A landscape with many peaks, sampled at points; each row gives a point and its height.
A climber steps from a point to the highest of its 2 nearest points, and stops where none of them is higher. Distance is the straight distance between rows; heights are no part of it.
Q_403 h=1.41: [-16,   7,  21,   5,  -2, -11, -37, -21,  14,  -7,  12,  -5, -19, -23,  26,
 -24,  -5, -27,   4,  21,   8,  16,   1]
Q_919 h=5.01: [-17,  -4,   1,  10,   9, -20, -30,  -2,   9,   0,  17,  10,  12, -34, -10,
 -14, -11, -25,   8,  14,  -6,   7,  -5]
Q_732 h=1.31: [ -8,  10,  -3, -17,  -2,   9,  -8,  28,  11,  -1,   6, -31, -12,  16,  13,
  13,  15,   6,  -3,  -2,   6,   4,  13]
Q_309 h=2.34: [  5, -24, -15, -26,   1,  -4,  11, -17, -22,  12,  -7,  47,  19,  -1,  -8,
 -19,  11,  -3,  10,   5,   0,   3, -14]
Q_324 h=3.44: [  6, -14, -16,  -6,   1,  12,   9,  -1,   1,  -7,  -2,  -2,  -4,   8,   2,
  -5,   5, -15,   5,  -2, -12,  -9,  -3]
Q_503 h=2.45: [  0, -16, -15, -10,  -7,  -4,  17,  -6,  -3,   7, -10,  22,  -4, -10,  -6,
  -8,  -2, -35,  -3,  -7, -10, -11,  -9]
Q_754 h=2.30: [-14,  20,  28,   8,   1,   3, -25,   4,  17,  -4,  14, -32, -31,   0,  29,
   8,   0,   2,   4,   3,  15,  16,  21]
Q_541 h=2.54: [  5,  10,   3,   9,   1,  -8,  18,   3, -10,   2,  -2,   5,  29,  -9, -32,
   6, -12,  23,   3,   6,  -4, -10,   1]
Q_863 h=1.62: [ -6,  13,  -5,  23,   9,   3,  -2,  16,  17,  -1,   2, -12,  -5,  17, -18,
   6, -10,  -2, -20, -17,  -6,   6,   5]
Q_930 h=3.01: [ -6,   5,   1,  28,  -8,  -9,  -9,  -4,  15, -15,   7,   6,   4, -22, -13,
  -9, -28, -23,  -5, -21, -18,   1, -16]
Q_684 h=4.57: [ 11, -10, -19, -17,   2,   6,  12,  12, -11,  -1,   1,  17,   9,  10, -10,
   1,  19,  28,  14,  16,   7,  -2,   5]
Q_937 h=4.83: [ -5,   3, -19,  20,  -4,  -1,  10,  -6,   6,  -6,  -4,   1,  -9,  -3,  -7,
  -2,  -9, -12, -14, -18, -20,  -6, -26]
Q_298 h=6.29: [ 13,  15,  -6,  -3,   0,   1,  37,   7,  -3,  -2,  -9,  26,  34,  21, -27,
   1,   9,  26,   3, -12,   2,   2,   0]
Q_594 h=4.34: [ -6,  14,  -4,   4,   1,   6,   3,  11,  27,   8, -10, -25, -20,  17,  16,
  18,  -9,  10, -13, -16,   9,  -1,   4]
Q_836 h=1.99: [ -1,   8,   1,  25,  -3,   7,  -2,  15,  13, -10,   4,   0,   6,  -1, -24,
   5, -18, -10, -13, -28, -11,   7,  -5]
Q_194 h=2.00: [-31,   0,  18,  17,   9,   6, -16, -26,  16,  19, -10, -12, -24, -21,  21,
 -11, -33, -11,   8, -18,  -4,   5, -10]
Q_726 h=1.07: [-10,  10,  17,  16,   8, -15, -31, -19,  10, -10,  15,  -2, -13, -16,   7,
 -12,  -4, -22,   1,  23,   0,  10,   6]
Q_492 h=4.18: [-11,   1,   2,  21,   6, -15, -23,  -6,  22, -11,  14,   7,   8, -20, -10,
 -16, -17, -11,   9,  13,  -6,   6,  -3]
Q_933 h=4.44: [  0,   3, -15, -28,  -2, -12,  20,  11,  -1,  -1,  -6,  13,  22,  33,   3,
   3,  36,  22,   2,   6,  25,  11,  21]
Q_230 h=2.70: [-18,  13,  12,  16,   0,   6, -14, -23,  25,   7,  15, -15, -13,  -6,  18,
   4, -30, -12, -14,  -3,  -1,  11,   5]
Q_36 h=3.09: [-10,  18,  -9,  13, -13,   6,  22,  21,  27, -11,  -4, -21,  -5,  21,  -1,
  10,  -8,   7, -14, -36,  -4,  -1,   2]
Q_428 h=2.85: [  6,  -9, -16, -19,   7,  11,  -1,   7,  -2,  -8,   4,  -5,   3,  12,  -3,
   8,  30,   7,  -3,   6,  -1,  -1,   1]
Q_185 h=4.27: [ 14,  12,   7, -12,   0, -13,  14,  17, -17,   5, -16,  -4,  14,   7,  -5,
   6,  16,  33,  16,  27,  17,  -5,  10]
Q_639 h=2.46: [  3,   6,   1,  30, -13,  -1,   3,   6,   5, -16,   8,   9,   8, -18, -28,
  -6, -16, -12,  -8, -21, -13,   0, -13]
Q_436 h=3.08: [ 14, -22,  -9, -22, -14,  -3,   1, -12, -27,  -5,  -6,  21,  -4,   8,  17,
 -15,  23, -14,  -1,  18,   9,  -3,   1]
Q_104 h=3.14: [  5, -18, -13, -19,  -2,  12,  -2,   1, -11, -10,   6,  -6,  -2,   5,   5,
   0,  14,  -4,   3,  12, -12,  -4,   5]
Q_471 h=3.10: [  1, -19, -16,  -9,  -2,  -9,  11,   4, -21,  10,  -4,  28,  19, -14, -20,
 -13,  -8,  -5,   5,   3,  -9,  -9, -11]
Q_239 h=3.87: [ -3,  -1,  -4, -25,  -5,   5,  20,  -1, -21,  11,   0,  19,  41,  30,   8,
  -4,  26,  40,  23,  20,  22,  13,  11]
Q_857 h=6.12: [ 12, -13,   2, -19,   1,  -9,  -3,  -8, -30,  13, -10,  12,  15, -16,  -6,
  -3,   8,   4,   3,  22,  12,  -8, -10]
Q_757 h=6.21: [  0, -18,  -8, -11,  -6,  -2,  29, -14, -27,   9,   5,  37,  29,  10,  -6,
 -14,  -2,  29,  22,   5,  -5,  -5,  -8]
Q_925 h=2.02: [  7,  -2,   8,   2,   4,  -4,  16,   1, -26,  15,  -5,  11,  29, -16, -23,
   7, -19,  21,  12,  13,  -1, -15,  -2]
Q_595 h=4.63: [ -4,  10,   5,  13,  -3,   5, -10,  13,  24,  -1,   1, -36,  -9,   5,  17,
  11,   1,  -5,  -3,   9,   7,  -1,  10]
Q_23 h=2.11: [-26,  11,  31,   9,   4,  15, -21, -35,  19,  13,   8, -12, -24, -18,  38,
 -12, -24, -13,   7,   4,   9,  14,   5]
Q_99 h=1.75: [-21,  11,  28,   3,   4,   9, -36, -21,  13,  -3,  16, -12, -31, -23,  38,
 -19,  -9, -13,   1,   9,  14,  21,   3]
Q_895 h=2.37: [-14,  13,   9,  29,   1,  -3, -13, -16,  30,  -4,  13, -15, -10,  -2,   7,
   4, -22,  -4, -12, -15,  -5,   5,  -3]
Q_115 h=5.63: [  5, -29,  -9, -24,  -2, -16,  -6,  -4, -19,   1, -12,  11, -10, -12,  -3,
 -11,   4, -19,  -7,   4,  -2,  -8,  -3]
Q_294 h=1.76: [  1,   0,  -6,  20,   9, -17, -12,   0,   1,   2,   0,   9,   9, -18, -20,
  -2, -10,  -5,  -9,   7,  -4,  -3, -12]
Q_590 h=3.90: [ 11,   5, -15,   4, -20,  16,  25,  12,  12, -18, -10,  12,  20,  28,  -7,
  -2,  10,   6, -10, -32,  -7,   1, -10]
Q_489 h=4.65: [  3,  11,  -1,   0,   9,  -9, -13,  -4,  -9,   5,  11,   1,  10, -30, -11,
  -1,  -1,   9,   9,  33,   1,  -2,  -6]
Q_363 h=2.53: [ -8,  -9,   6, -10,   0, -22, -15,  -8,  10,   7,   9,  -1, -17, -25,  12,
  -8, -12, -36,   2,  -8, -17,  -3, -11]
Q_756 h=1.22: [ -2, -11,  17, -12,   0,   8,  37,  -9, -23,  26,  -2,  24,  25,  13,  -8,
  -6, -11,  41,  23,   4,  12,  -8, -14]
Q_881 h=1.61: [  0, -10,  16, -10,   4,   4,  26,  -3, -25,  26,  -7,  18,  22,  -9, -19,
  -7, -19,  25,  15,  11,   3, -13, -11]
Q_247 h=3.70: [ -3, -20,   3,  -3,   6,   8, -10,  -7,  -2,  -3, -13, -14, -32,   1,  16,
  -1,   7,  -8,  -6,  -4,   7,  -5,  -4]
Q_306 h=3.24: [  8,   9,   5,  -9,  17, -13,  -2,   6,  -6,  -5,   1,  -8,  17,  -2, -20,
  14,  13,  26,   3,  14,   4,  -4,   8]
Q_446 h=3.45: [  8,   4,   3,  -1,   6,   1, -16, -15,  10,  -6,  12, -19, -11, -21,  11,
   4,   6, -19,  -9,  16,  -3,   2,   0]
Q_827 h=5.40: [  2,  -4,  -2, -13,   4, -13,  -8,   0, -21,  13,   0,   7,   9, -32, -14,
  -3,  -1,  -1,   0,  26,   3,  -5, -10]
Q_193 h=3.43: [-14,   7,  22,  -3,  12,   8,   4,   0,  11,  10, -15, -36, -25,  19,  20,
  10,  -3,   8,   1, -18,   9,   4,  21]
Q_162 h=5.55: [  8,   1,  -9,  -6,  -4,  -1,  31,  13,  10, -12, -10,  26,  25,  30, -24,
   8,  15,  18,  -3, -18,  14,   5,  10]
Q_77 h=3.51: [ -4,  12, -14,  19, -25,  13,  26,  22,  14, -15,  -6,  -3,   3,  19, -13,
   4,   5,   5, -10, -39,  -4,   2,  -9]
Q_187 h=2.98: [ -9,   0,  12,   3,   8,   8, -14, -18,   0,  13, -13, -24, -39,  -6,  26,
  -2, -18,  -3,  -4,  -6,   9,   0,   0]
Q_45 h=2.14: [  5, -11,   0,  10,  10, -17,  -7,  -2,  -8,  -1,  -3,  16,   8, -17, -24,
  -5, -14, -14,   0, -11, -10,  -5,  -8]
Q_777 h=4.40: [ 13,   6,  -9, -12,   0,   2,  26,  -7, -13,   6,   6,  13,  27,   3, -19,
   4,   9,  11,  12,   9, -12, -10,  -1]
Q_141 h=1.94: [-10,   2,  13,  23,  11,  -9, -24, -11,  29, -16,   7, -20,  -3,  -7,   8,
   8,  -6,  -2,  -9,   1,   7,   5,   8]
Q_414 h=0.72: [ 12, -10,  -1,   2,   6,  -7,  -8,  11,  -2,  -4,   7,   1,  -6,  -4,  -9,
  13,   0,   7,  -7,  -2,   5,  -7,  16]
Q_213 h=2.82: [ -4,   0,   8,  -3,   1,  -8, -18, -14,  13,  -2,   6, -12, -24, -22,  20,
  -7, -17, -28,   6,  -1, -12,   0,   0]
Q_960 h=1.37: [  6,  12,  18,   2,   2, -10, -16,   4,   5, -10,  17,  -9, -13, -14,   0,
  11,  12,  -3,   2,  19,  12,   2,  24]
Q_44 h=1.16: [ -3,  -2,  -6,  16,   6,   7, -15,   1,  10,   1,   2, -10, -14,  -2,  -3,
   4,  -2,  -9,  -7,  -2,  -5,  -2,  -3]
Q_167 h=3.03: [ 14, -21, -16,  -9,  -7,   0,   5,  -6, -21,   3,  -6,  35,  32,  28,   1,
  -6,   7,  10,   3,   2,   5,   7,  -1]
Q_227 h=4.36: [-10,  -3,  -8,  13,   1,   0,   7, -14,  19,  -8,  -6,  -7, -17, -16,  -2,
  -5, -19, -21, -15, -29, -12,  -3, -22]
Q_798 h=2.64: [  7, -24, -16,  -8,  -8,  -6,  13, -11, -19,   7,  -2,  51,  29,  14,  -6,
 -21,   3,   2,   8,  -8,   1,   9, -12]
Q_465 h=3.80: [  7, -20, -26,  -9,  -7,  15,  15,   5,   4,  -2,  -5,  17,   8,  13,   0,
  -6,   7,  -4,   2,   9,   4,  -2,   1]
Q_29 h=3.07: [  3, -13, -11,   1,   1,  -1,  -8,   2,   5,   1,   2,   1,  -9, -15,  -1,
  -6,  -4, -22,   0,  -4, -17, -10, -13]
Q_217 h=4.49: [ 12,   8, -15,  11,  -4,  -7,  22,  -2, -14,  -7,  -5,  24,  13,   0, -30,
  -4,   0,   6, -15, -15, -12,   0, -16]
Q_431 h=2.83: [-22,  19,  26,  22,   2,   2, -23,  -4,  28,   6,  11, -21, -23,   5,  22,
   3,  -8,  -1,  -1,   1,  15,  14,  19]
Q_829 h=1.43: [ -6,   4,  -8,  20,  11,  -4,  -6,   9,   8,  -4,   2,  -5,   2,  -2, -17,
   4,  -7,  -6, -13,   5,  -1,   1,  -4]
Q_874 h=5.00: [  2,  -2, -20,  -8,  -7,  -5,  25,   8,   7,  -2,  -6,  20,  18,  37,  -7,
   4,  27,  17,  -3, -11,  22,   8,  15]
Q_877 h=0.41: [  6,   4,  12, -13, -10,  -8, -17,   0, -28,  -9,   5, -10, -10, -26,   8,
 -12,   7, -22,  -2,  26,   0,   3,   2]
Q_109 h=5.31: [  7, -14, -11, -17,  -1,   2,  22,  -6, -22,   3,   3,  27,  18,   6,  -4,
  -6,  11,  32,  24,  15,   1,  -8,   0]
Q_360 h=2.80: [ 10,  -9,  -5, -25,   2,  10,  -8,   0, -23, -16,  -5,  -7, -16,  -4,  14,
 -16,  18, -14,   2,  18,  -1,   2,  -1]
Q_755 h=6.91: [  5,   1,  18, -14,  11,  -1,   0,   6, -36,  15,  -5,  -1,  14,  -7,  -8,
   1,  11,  37,  17,  30,  12,  -2,  -3]
Q_691 h=2.08: [  7,  24,   4,  -9,   5,  -1, -14,  21,  -2, -17,  -3, -24, -14,   2,   4,
   5,  23,  -1,   2,  23,  10,   8,  16]
Q_897 h=3.19: [ 10,   5,  -3,  15,  -4,  -3,  12,  16,   0, -14,  -2,   4,  25,  -3, -31,
   6, -12,   6,  -2,  -9,  -8,  -5,   1]
Q_417 h=5.16: [ -1,  -7,  -6,  -3,   0,  20,   4,  -5,   5,   8,  -8, -11, -23,  25,  19,
   3,  -6,  -3, -11, -18, -10,  -4,  -5]
Q_967 h=4.96: [  3,  -4, -12,  13,  -7,  12,  12,  12,   5,  -3,   4,   0,  -6,  26,  -1,
   6,   2,  -5,  -7, -22, -15,  -4,  -7]
Q_188 h=4.84: [  9,   1,  -8,   4,   5,  -3,  16,  -3,  -8,   3,   5,   6,  14,  -4, -16,
   1,   3,  -8,   4,  11, -16, -11,   1]
Q_68 h=4.35: [ 11, -16, -10, -11,  -6,   8,  -3,   9,   2,  -4, -15,   3,  -7,  30,  12,
   8,  15,   1, -12,  -5,   7,  -1,   3]
Q_671 h=2.04: [-18,  10,  12,  18,  10,  20,  -3,   2,  26,   3,  18, -20, -22,   5,  10,
   5, -12,   1,  10, -19, -12,   4,   6]
Q_763 h=2.36: [  2, -10,   4, -17,   2, -21,  -6,  -7, -10,   5,  -1,   9,   2, -28,  -5,
  -7,  11, -22,  20,  12, -10, -11, -14]
Q_989 h=7.00: [ 13, -11, -14, -18,  -3,  -4,   1,  -5, -18,   5,   1,  16,  13,   9,  -4,
   9,  11,   5, -18,   3,  -1, -11,  -3]
Q_703 h=3.00: [ 16,  -9, -10,  -6, -16,   1,  20,  -1,  -4, -11,  -6,  29,  11,  -9, -19,
 -14,  -8, -20,  -9, -28, -14,  -1, -21]
Q_26 h=2.66: [-13,   2,  16,  11,  16,  19,  -4, -18,   8,  20,  -9, -18, -39,  -2,  25,
   3, -17,  -3,  12, -15,   1,  -4,  -1]
Q_422 h=8.28: [ 12,  -4,  -4,  -9,  -5,  -4,   3,   3, -19,   7,   0,   2,  19,   0,  -1,
  18,  20,  14,  -2,  16,   9,  -9,   4]
Q_274 h=3.05: [-23,   9,   8,  16,   2,   3, -12, -23,  25,  10,   9,  -3,  -8, -19,  10,
 -13, -37, -28, -12, -11,  -6,   8, -11]
Q_854 h=3.88: [ 19, -16,  -6, -21,  -7,   6,  -5,  11, -10,  -7,  -4,  13,  10,  32,   8,
   2,  21,   8,   0,  10,   9,   5,  15]
Q_24 h=3.91: [-18,  16,  11,  14,  10,   6,   0,  -1,  21,  11,  -8, -27, -26,  10,  12,
  14,  -7,   9, -12, -22,  11,   6,   9]
Q_310 h=5.29: [  5,   3,  -1, -11,   5,  -1,  35,  -5, -15,   7,  -5,  23,  39,  28, -13,
   1,  15,  37,  14,   2,   8,   2,   1]
Q_920 h=5.20: [-19,  -6,   5,   7,   2,  12, -15, -13,   8,  12,   9, -19, -25,  -2,  15,
   2, -22, -12,  -9, -19, -15,  -1,  -8]
Q_955 h=2.40: [-26,  11,  24,  15,   0,  14, -17, -28,  36,   9,  18,  -6, -18, -10,  29,
  -4, -28,  -7,  -1,  -2,  12,  14,   9]
Q_571 h=6.20: [  8, -13,  -9,  -9,   1, -13,  -4,  -8, -20,   2,  -5,   6,  -5,  -6,  -2,
  -1,  10,  -9, -17,  10,  -1, -10,  -4]
Q_18 h=3.58: [ -5,  -4, -12, -22,  -5,  -2,  11,  24,  19,  -6,  -9, -10,   5,  31,  11,
  11,  23,  11, -10, -15,  16,  -1,  15]
Q_426 h=3.48: [-10,   1,   2,  19,   4,  -7, -14,  -7,  23,  -5,   5,  -3,   1, -21,  -4,
 -10, -28, -26,  -2,  -6, -11,   6,  -9]
Q_251 h=1.91: [-35,  14,  24,  27,  11,  19,  -8, -28,  23,  19,   9,  -8, -16,  -7,  18,
  -3, -36,  15,  14, -24,   4,  14,   6]
Q_810 h=4.54: [  6,  -3, -10, -14,  -1,   4,  22,  -3,  -9,   8,   5,  29,  40,  36,   1,
  -1,  25,  29,  14,   8,  11,  11,   6]
Q_941 h=3.42: [-24,  22,  20,  27,  10,   0,  -6,   5,  34,   7,   2, -26, -18,  10,  14,
  14, -13,   3,  -4, -13,  12,   9,  14]
Q_248 h=3.46: [ 15, -22, -12, -19, -10,   1,  -3,  -3, -22,   2,  -9,  25,  13,  19,   9,
  -5,  22,   7,   7,  14,  13,   3,   4]
Q_771 h=7.41: [  3,  -7,   0, -13,  -9,   4,  36, -15, -28,  11,   4,  37,  35,  15, -18,
 -15, -13,  33,  16, -12,  -7,   1, -16]
Q_376 h=5.17: [  9,   0, -14,  14, -11,  -3,  27,  -1, -14, -16,  -4,  28,  25,  16, -26,
 -12,   5,  17,  -3, -16, -13,   0, -15]
Q_891 h=6.10: [ 18,  -2, -14,  -5, -14,   2,  26,  -5, -21,   2,  -2,  33,  36,  10, -17,
  -9,  -4,  18,   3, -10, -14,  -5, -15]
Q_910 h=0.99: [ 13,  -7,  13,   0,   8, -13, -20,   2,  -4,  -4,   7,  -1,  -2, -15,  -8,
   9,   5,   1,   0,  11,   4,   2,  17]
Q_833 h=3.61: [ 14,  12,  -2, -14,   0, -13,  19,  13,   0,   4, -15,  -1,  25,  16,  -3,
  12,  25,  29,  14,  14,  13,  -9,   9]
Q_336 h=2.27: [-19, -11,   5,  -1,  -4, -14,  -3, -10,  11,  10,  -3,   3, -23, -19,   7,
  -8, -25, -38,  -3, -25, -17,  -4, -15]
Q_478 h=3.95: [  4,  12,   2,   5,  10,  -7, -13,  -8,   9,   1,  20,  -4,   5, -26,  -7,
   2,   1, -12,   2,  26,  -2,   3,   4]
Q_531 h=0.88: [-19,  -1,   1,  23,   8,  -3, -23,  -6,   8,   3,   2, -12, -23,  -8,   7,
  -9, -13, -19, -11,   8,  -3,   7,  -4]
Q_460 h=4.39: [  4,  -2, -18,   5, -11,  11,  22,  13,   3,  -4,   5,   7,  16,  18, -15,
   9,   9,   3,  -3, -16, -12,  -2,   1]
Q_705 h=2.51: [  7,   1,  10, -16,   3,  13, -15,  -7, -21, -10,  -2, -13, -30,  -9,  19,
 -13,  14, -26,  -4,   6,  -2,   7,  -1]
Q_604 h=2.62: [ -1, -12,  -2,   3,   1, -19,   5,   4, -23,   5,   1,  21,  20, -20, -30,
  -8, -15,  -3,   2,  -9, -16, -11, -15]
Q_735 h=3.94: [ -6,   4, -12, -31,  -5, -12,  10,  26,   1,  -1,  -5,  -6,  10,  30,   8,
   9,  35,  16,  -8,   2,  20,   5,  18]
Q_351 h=4.21: [ 11,  12,  22, -10,   1,  -1, -17,   9, -29,  -4,  15, -10,   9, -27,  -4,
   1,  12,  12,  11,  31,   9,   5,  12]
Q_292 h=6.02: [ 18,  -1,  -7, -13, -10,   3, -11,  13, -12,  -9, -11, -15,  -2,  10,  13,
   7,  13,  -2,  -6,  20,  11,  -2,   9]
Q_153 h=4.10: [ 10, -11, -30, -10,  -3,  10,  14,   9,   6, -10,  -2,  22,   5,  18,  -5,
   1,  16,  17,   8,   5,   5,  -1,   1]
Q_646 h=3.25: [ 10, -11, -23,  -3, -19,  10,  23,   1,  -1,  -5,  -4,  33,  14,   2,  -9,
  -7,  -3, -13,  -2, -16, -12,  -6, -16]
Q_147 h=4.61: [  7,   7,   0, -13,   6,   3,  29,  -6, -17,  19,  -4,  14,  37,  12, -17,
   4,   5,  28,   8,   9,   2,  -3,  -6]
Q_885 h=3.34: [ -5,  -9,  12,   1,   6,   5, -25,  -3,  -4,  -2,  -5, -15, -41, -10,  21,
  -3,  -7, -10,  -7,  -2,   4,   0,   1]
Q_349 h=3.30: [  9,  -5, -22,  -9,  -8,   3,  20,  15,  23, -13, -12,  -2,  10,  28,   3,
  14,   6,  12, -10, -18,   1,  -1,   7]
Q_509 h=2.69: [ -8,  21,   3,  26,  -5,  17,  21,   2,  28, -10,  -2, -17, -16,   5,   0,
  10, -13,   7,  -6, -40,  -9,   1,  -5]
Q_988 h=3.50: [  8, -18, -21,  -9,  -4,  11,  12,   0,  -9,  -1,  -7,  31,  13,   6, -14,
  -8,   2,  -9,   0,  -1,  -4,  -3, -11]
Q_860 h=1.64: [ -1,  11,   9, -17,  -1,  14, -13,  28,  -5, -14,   0, -34, -29,   7,  20,
   1,  15,   0,   3,   9,   8,  12,  14]
Q_624 h=3.97: [-12,   6,   5,  19,  -1,   7,   4, -17,  18,   2,   0,  -1, -23, -16,   4,
  -7, -34, -14,  -6, -40, -10,   1, -20]
Q_551 h=5.77: [-12,   6,   1,  15,   4,  16,   0,  -9,   7,  13,  -5, -17, -20,   9,  14,
   4, -22,  -7, -13, -22, -15,   0,  -9]
Q_199 h=2.38: [-13,  20,   6,  22,   4,  21,   8,  -7,  31,   1,   8, -19, -17,   2,   8,
  10, -24,   8,   4, -30, -13,   3,  -2]
Q_861 h=3.13: [  0,   7,   8,  -2,   0,   3, -26, -16,  11,  -5,  13, -19, -22, -16,  23,
  -3, -14, -16,  -4,  14,  -5,   2,   6]
Q_987 h=4.32: [  6,  -2, -18,  14,  -1,  -7,   9,  -2,  -4,  -5,  -3,  12,  -6,   2, -15,
   2,   4,  -7, -17,  -8, -12,  -6, -16]
Q_299 h=6.01: [-15,  -2,  11,  -7,   5, -25, -32, -10,  -4,   1,  17,   6,  -1, -40,   0,
 -17,  -1, -24,  11,  21,  -4,   9,  -4]
Q_568 h=2.67: [ -1, -12,  -5,  -9,  -2, -26,  -8,  -2,   0,   4,   2,  14,  -1, -25,   0,
   0,  -4, -30,  10,  -4, -19, -13, -13]
Q_290 h=3.92: [-10,  16,   2,  25,   1,  -1,  -9,  14,  28,  -1,   2, -24,   4,   6,   1,
  15,   1,  -4,   1,  -4,   4,  -1,   4]
Q_152 h=5.30: [  6,  -2,  -3,   3,  -6,   5,  -2,  10,   2,  -2,  -5, -26, -10,   9,  17,
  14,   5,  -9,  -7,  11,   3,  -8,  12]
Q_70 h=6.97: [ 19,  -8,   3, -22,  -5,   0, -10,   5, -25,   1, -10,   1,  10,  -9,   5,
   5,  14,   2,   0,  25,  11,  -6,   2]
Q_979 h=3.04: [ 11,  11,  -7,  -3,   4, -11,  10,  24,  12,  -2, -13,  -2,  13,  22,  -8,
  14,  22,  10,   4,  -1,   9,  -7,   8]
Q_237 h=4.77: [  4,  -2,  -5,  -4,  -2,   8,   6,   6,  14,   6, -12,  -9, -19,  31,  15,
  15,   1,   5, -17, -18,   5,   0,   5]
Q_332 h=2.35: [-25,   6,  17,  19,  17,  20,  -5, -20,  11,  22,  -4, -13, -29, -11,  14,
  -3, -28,   6,   7, -24,  -5,   4,  -2]
Q_997 h=5.43: [ 12,   4,  22, -14,   7,  -3,  -8,   1, -40,   7,   0,  -3,   4, -23,  -8,
  -6,   9,  19,  16,  33,  10,   0,   1]
Q_528 h=2.19: [  2,   3,  17,  -9,  -1,  10, -27,   2, -16, -24,   2, -25, -26, -12,  21,
 -10,   7, -16,   1,  11,   1,   9,   2]
Q_32 h=4.03: [  9, -22,  -7, -12,  -2,   8,  -7,  -4,  -5,  -6, -15,   0, -20,  14,  13,
   0,  14,  -6,  -5,   0,  12,  -6,  -1]
Q_494 h=2.56: [  4,  20,   5,  -9,  -1, -13,  -9,  27,  -4, -12,   1, -25,   2,   0,  -5,
   5,  16,  14,   2,  25,  14,   5,  21]
Q_487 h=2.68: [  5,  -6, -12,   0, -11, -13,  14,  -2,  -4,   2,  -7,  23,   4, -14, -13,
 -11,  -7, -33,  -1, -22, -24,  -9, -20]
Q_87 h=5.70: [ -2,   3,  -3,  21,  -3,  16,   1,   3,   9,   1,   6,  -8, -17,  14,  -2,
   4, -17,  -6, -10, -32, -19,  -4, -11]
Q_191 h=3.23: [  0,   7,  -6,   5,   8,  -5, -10,  20,  16,  -3,  -7, -14,   6,   7,  -3,
  13,  14,   9,   5,   6,   6,  -7,   3]
Q_779 h=0.71: [  4,   3,  19,   3,   1, -19, -28,  -8, -11, -10,   6, -10,  -8, -24,  13,
 -11,  -1, -27,   2,  27,   0,   7,   9]
Q_236 h=3.93: [  4,   5,  -3,   3,  11,  -3,  -5,   5, -11,   3,   1,  -8,  14, -18, -16,
   4,   6,  18,   6,  30,   7,  -5,   5]
Q_144 h=2.99: [ -8,   7,  20,  -3,   2,  15,  -6,   2,  -3,   6,  -7, -35, -31,  12,  31,
   8,   3,  -2,  -4,  -3,  10,   3,  18]
Q_745 h=5.61: [ 11,  -2,   2,   5,   1,  -6,   2,  -2,  -5,  -2,   3, -12,  13,   0,  -4,
   8,  10, -11,  -5,  15,  -9, -11,   8]
Q_337 h=5.48: [ 12,  -3,   8, -22,  -7,   3,   5,  12, -38,   9,  -4,   8,  10,   3,  -4,
   1,  14,  31,  15,  30,  16,  -4,   8]
Q_404 h=0.51: [  7, -22,  -2,   7,  -1,   2,  -3,   9,   1,  -4,  -1,   4,   1,   5, -10,
  15,   5,  -3, -11, -13,   0,  -7,   5]
Q_853 h=3.79: [  5,  11, -11,  14,  -7,  -4,  14,  21,  15, -13,   4, -10,  19,  10, -19,
  15,   0,   7,  -3, -12, -10,  -4,   6]
Q_439 h=3.33: [ 14,  21,  16, -10,  -2, -11,   0,  23, -14,   2,   0,  -6,   8,  -6,  -7,
  11,  20,  19,   9,  30,  18,   0,  19]
Q_158 h=1.77: [  3,  12,  19,   7,  -1,  -4, -26,   5,  17, -11,  18, -20, -25, -10,  14,
   8,   6,  -1,   2,  13,  10,   7,  17]

Two climbers start at each pair of points below. Name the first point that both come to, or write none.
Q_861, Q_141: Q_70
Q_199, Q_431: Q_551
Q_158, Q_144: Q_24

Call two points neighbours if one is among the 2 nearest of the other. Go from one point of each pair to the other, from neighbour to neighbour, staying as high as possible. Name the lowest point that can't be avoided.
Q_185, Q_422: Q_979
Q_745, Q_298: Q_777
Q_771, Q_937: Q_987
